Each row is a point on a landscape with many valleys, with its height.
From any point a ball rolls to the lowest of the 3 points nearest to it. It stops when none of these is lower. Distance is the straight distance between rows; heights are no part of it.
zuba: [121  95 140 115  64 131 165  71 160  64 122 165  70  82  95  98 159 136
 121 143 134]  (h 3.34)
rorov: [135 111 112  85 158 125  89 129 140 175 101 116 140 131 141  84  95 170
 140  69 129]  (h 5.09)
Kiner: [109 176 164 147 121 163 149 111 186 126 102 136 128 140 117 158 125 165
 139 148 123]  (h 1.61)
galut: [110 134 151 109 185 140  69 164 110 201 146  98 157 170 164 157  99 152
 121 113  88]  (h 4.50)
ridur: [ 78 129 150  89 171 152 100 116 146 134 140  98 138 142 148 130 112 188
 136 105 122]  (h 4.65)
kapun: [114 122 129 118 189 126  92 201  77 185 179  56 198 146 157 157  78 115
 106 146  86]  (h 5.34)
ripa: [172 110 152 131 136 134  94 112 159 164  98 151 119 147 110 120 106 189
 107 125 177]  (h 2.71)
rodi: [153 177 170 130 175 160 108 142 157 187 117 143 124 177 133 183 130 167
 109 128 113]  (h 3.54)
Vebu: [147 120 111 169  84  87 112 167 141 140 121 228 102 111  85 150 157  90
 101 132  58]  (h 2.49)
Gez: [ 91 131 123 130 126 139 168 116 123  88 157  96 126 126 158 142 142 106
 136 142 131]  (h 1.75)
lubi: [114 129 101 134  54 100 173 113 152  83  78 160 107  78  82  91 131 109
 167 113  97]  (h 3.95)
Lesu: [ 93 161 144 161  89 127 193 129 110  78 183  99 131 117 132 182 160  59
 135 170 136]  (h 1.35)
Vita: [148 174 159 137 170 163 128 119 147 144 105  82 161 157 119 130 111 178
 128 133 177]  (h 4.39)
Deda: [140 114 137 114 123 139  95 108 164 163  79 192 104 127 112 114 112 170
 105 102 120]  (h 3.70)
tol: [126 105 114 143 145 121  82 158 123 159 160 202 102 110 134 164 147  73
 103 146  76]  (h 3.52)
govi: [ 86 117 129  90 129 121  99 146 142 146 136 163  97  90 128 114 125 121
 124  91  79]  (h 6.03)
ruzo: [101  89 140  93 172 170 118 101  79 132 159  89 163 162 176 132  95 145
 119 111 142]  (h 6.59)
ribiz: [101  93 159 123 122 162 121  73 102  99 157  99 119 147 140 107 119 163
 110 136 209]  (h 5.65)
furod: [145 177 116 164 103 117 161 119 184 130  84 142 128 129  84 140 133 128
 154 142 124]  (h 2.18)
Dekob: [ 63 137 146 118 166 145 111 149  95 142 179  51 167 163 169 170  99 125
 109 141 109]  (h 4.57)
fir: [186 124  87 149  91  98 139 129 127 104 111 176 112 118 108 123 166  86
 123 132 121]  (h 6.22)
poga: [146  63  98 113 142 117 122 122  71 121 163 160 108 112 142 121 178  63
 113 135 109]  (h 7.09)
pak: [151 157 105 195  57  89 165 135 165 103  76 185 109 127  69 149 146 105
 156 141  84]  (h 2.52)
mobam: [158 159 140 162 115 155 135  92 171 150  77 128 124 141 100 131 113 187
 137 157 176]  (h 2.16)
sez: [139 145 120 135 151 116 125 162 100 140 150 111 157 130 141 140 120  96
 129 136 125]  (h 3.38)
por: [185 103 103 125 104 107 133 116 107 111 113 146 125 123 117  83 148 112
 128 127 161]  (h 5.91)
Sile: [ 83 161 142 134 140 140 167 117  86 104 150  24 170 159 158 137 103 125
 142 128 151]  (h 5.03)
pumur: [117 114 142 116 100 136 136  86 141  84 117 140 101 128 129 117 163 150
 130 138 155]  (h 3.49)
velo: [ 92 135 170 115 146 172 117  82 166 126 134 105 120 157 132 139 118 213
 106 132 175]  (h 5.67)
galup: [ 71 118 150 115 165 160 140  91  87  85 154  46 153 145 164 136 118 157
 127 130 168]  (h 7.24)
Sav: [142 121 121 126 126 100 122 142 140 135 122 185 114 134 128 133 141 109
 117 114  92]  (h 4.90)
Tetep: [ 56 129 158  87 128 166 128  86 167 107 130  87 105 115 120 128 135 197
 123 115 136]  (h 5.56)
nidu: [132 172 152 168 108 155 149  95 188 146  53 109 132 152  80 133  98 217
 146 153 177]  (h 2.36)
derir: [125 131 124 151  67 118 180  95 172  77  89 157 101  93  93 123 155 134
 150 145 136]  (h 3.72)
lige: [138 133 122 125 122 112 129 120 148 125  95 129 143 127 130  93 123 147
 143 100 144]  (h 4.95)
Tava: [128 124  97 110 110  99 136 145 113 118 129 137 131  98 143  95 139  88
 144 118 103]  (h 5.77)
mezi: [118 181 135 128 138 132 149 126 144 119  96  45 172 136 126 115  84 161
 155 120 172]  (h 5.02)
pebak: [187  97 126 110 175 148 100 133  71 157 134  94 166 187 161 116 116 141
 120 130 171]  (h 5.38)
Pumad: [186 121  91 130 127  86 103 156  91 157 114 149 150 132 126  83 141  85
 132 119 101]  (h 6.71)
telof: [151  98 135 112 146 130 115 132 100 133 122 141 121 133 139 107 117 142
 124 115 146]  (h 5.64)
Kelu: [123  81  94 101 104  82 140 144  89  84 156 141 121  78 145  91 143  60
 152 108 121]  (h 6.14)
sasa: [106 126  94 147  79  75 130 170 160 112 119 198 100  89  90 126 126  87
 129 119  57]  (h 0.81)
bize: [148 137 123 129 123 109 112 134 170 180  74 162 122 119 106 113 106 139
 147  93 112]  (h 4.48)
Ges: [129 109 132  96 167 150  92 129  98 125 125  60 168 145 180  83  87 176
 129  88 170]  (h 4.89)
Tobas: [198 129 111 136 166 105 118 187  75 170 144  82 182 153 163 114 120  86
 133 135 125]  (h 4.40)
fega: [109 187 152 156 134 140 125 162 152 145 145 132 135 139 121 174 128 118
 103 155 118]  (h 1.71)
sebuv: [199 108  55 139  93  52 136 172  71 139 135 135 154 107 105  95 154  36
 132 118 107]  (h 7.14)
viti: [100 151 150 129 138 136 116 136 171 145 127 170 107 133 135 155 131 158
 117 117  83]  (h 3.28)
pum: [ 99 147 113 175  73 111 158 132 180 104 125 209  96 109  98 169 148 116
 131 143  79]  (h 1.95)
lub: [ 90  95 125 111 110 144 165 105  97  52 189 129 101 106 152 145 166  86
 136 149 138]  (h 2.60)
gir: [136 113 105 114  86  91 138 128 135 110  78 169  99  89  93  91 125  97
 151  88 114]  (h 4.19)
feful: [162  95  95 118 127 114 121 127  63 120 159 122 138 120 146 106 145  84
 142 112 128]  (h 6.42)
Velek: [186  93 118 123 131 116  80 125 136 176  76 198 115 140 100 105 128 134
 117  92 114]  (h 4.66)
rezo: [157 166 124 147 155 123 127 147 145 168 117 122 152 134 128 147 106 131
 134 130 113]  (h 2.58)
Tiz: [143 142 127 161  93 128 160 124 133  88 149 180  91 119 119 172 178  89
 109 160 107]  (h 1.34)
duf: [162 110 123 152 158 108 117 183  96 176 159 153 141 138 136 172 140  68
 105 155  86]  (h 3.86)
Biko: [ 98  97 129 102 108 143 145 102  92  78 165 101 125 103 148  90 141  99
 146 116 137]  (h 3.30)
Rilip: [112 100 143 117 151 167 129  93 100  78 185 108 126 137 160 145 153 117
 117 142 155]  (h 2.93)
ridus: [123 136 109 147  86  93 170 132 101  66 156 113 129 114 127 136 157  49
 152 143 144]  (h 1.80)
pepa: [195 131 113 142 124 123 147 125  90 138 103 131 148 152 130 106 144 105
 130 128 140]  (h 6.25)
vub: [114 136 168 138 181 165 125 108 111 120 157  86 144 187 148 181 128 143
 100 142 148]  (h 3.91)
Gotu: [ 76 139 148 113 108 142 140 117 193 112 113 159  88  93 116 132 130 146
 134 118  82]  (h 1.76)
Muror: [159  72  93 159 140  80 125 200  62 122 206 140 147  94 129 155 143  21
 106 190 103]  (h 1.44)
sak: [141 180 114 143 114 118 178 106 136  93  96  68 155 120 122 112 110 132
 164 137 187]  (h 5.37)
tirov: [167 108 141 138 141 148 138 110  83 119 139  69 159 172 148 101 118 147
 124 160 204]  (h 5.66)
pes: [158  99 134 150 112 135 161  99 104  92 128 105 119 133 140  95 143 134
 135 147 208]  (h 4.73)
Zak: [ 94  94 139 120 105 159 149  90 122  71 173 159  90 105 131 134 173 114
 115 127 122]  (h 2.99)
fos: [ 86 146 147 120  90 166 138 110 197 119  96 116  92 117  96 126 109 202
 144 125 120]  (h 0.96)
Luki: [ 84 195 162 134 163 148 146 110 136 120 160  57 143 169 138 187 112 148
 110 145 142]  (h 0.26)
Doro: [121 152 141 120 162 141 121 138 120 153 122  91 159 147 149 118  99 148
 132 115 130]  (h 3.40)
beb: [127 114 102 141 103 101 116 167 108 116 172 177  98  94 121 160 156  64
  98 155 104]  (h 2.09)
lodu: [152 105 107 144  72 104 135  90 145 101  51 182  87  98  60  83 125 162
 149 112 131]  (h 4.27)
rul: [ 37 150 166  86 131 165 122 111 201 130 137 120  94 111 125 156 126 201
 108 113  79]  (h 6.10)
Nidib: [129  91 147 106 168 151  92 135 129 160 143 183 111 135 131 130 156 115
 106 121 111]  (h 6.55)
somag: [123  95  96 126 135  93 101 190  96 132 176 142 133  95 129 135 119  64
 118 128  87]  (h 3.07)
Nomo: [154 131 145 110 174 154  79 131 141 206  98 167 117 165 136 137 115 165
 107 101 111]  (h 4.32)
mikel: [120 125 113 121  89 128 168  95 133  60 118 116 118  95 105  94 142 118
 147 136 172]  (h 4.10)
sufel: [141 126 154 120 120 152 115  85 128 135 114  94 119 155 123 103  96 201
 119 145 232]  (h 6.33)
riru: [142 148 116 134 164 104 102 189 121 188 127 140 150 126 142 137 114 108
 123 115 105]  (h 3.01)
ruf: [159 122  87 111 113 109 142 131  92 114 105 114 144 107 136  68 119 111
 162 105 161]  (h 5.47)
Dobo: [152 145 104 125 116 102 165 129  88 117 129  62 167 114 148  96 109  91
 170 128 165]  (h 5.85)
gevar: [ 91 125 153 135  94 147 154 102 177  75 126 179  77 106 119 148 162 156
 129 136 111]  (h 2.59)
fel: [178 129 132 117 175 144  89 137 112 188  92 105 165 163 146 105 110 155
 135 112 149]  (h 4.36)
Malor: [102 205 163 153 141 140 128 159 175 165 126 127 140 142 121 179 112 147
 109 143  97]  (h 2.46)
sefos: [ 73 134 144 102  95 147 117  81 195 139  78  93 112  99  98  82  76 236
 135 114 166]  (h 1.52)
pimad: [139 134 132 138 180 128  88 189 149 196 164 160 130 141 123 163 126 126
  91 149  84]  (h 3.51)
Voda: [107 169 141 109 156 143  93 134 174 194  87  96 139 133 131 118  92 181
 138  91 116]  (h 4.41)
notof: [ 77  68 121  90 156 130  86 138  86 132 184 138 112 116 165 145 122  94
 124 128  79]  (h 4.83)
suze: [133  44 141 100 184 157  89 105  64 144 168 109 126 172 170 141 141 128
 106 134 139]  (h 7.81)
Sula: [183 159  72 154 105  66 140 154 115 136  96 137 138 109 106 112 138  95
 151 112 107]  (h 6.46)
kos: [119 166 125 145 114 116 160 145 149 101 150 125 129 113 122 155 144  97
 133 153 114]  (h 0.56)

Call two points neighbours if one is among the 3 nearest of the other. Go from one point of each pair to the other, from neighbour to neighbour, staying as low as possible. Name the highest point that can't be avoided.
kos, sasa => pum
sasa, Muror => beb
fos, Muror => Malor

Write out the way that a ball takes from each point below.
notof => somag, beb, Tiz, kos
Nidib => tol, beb, Tiz, kos
lodu => derir, zuba, gevar, Gotu, fos
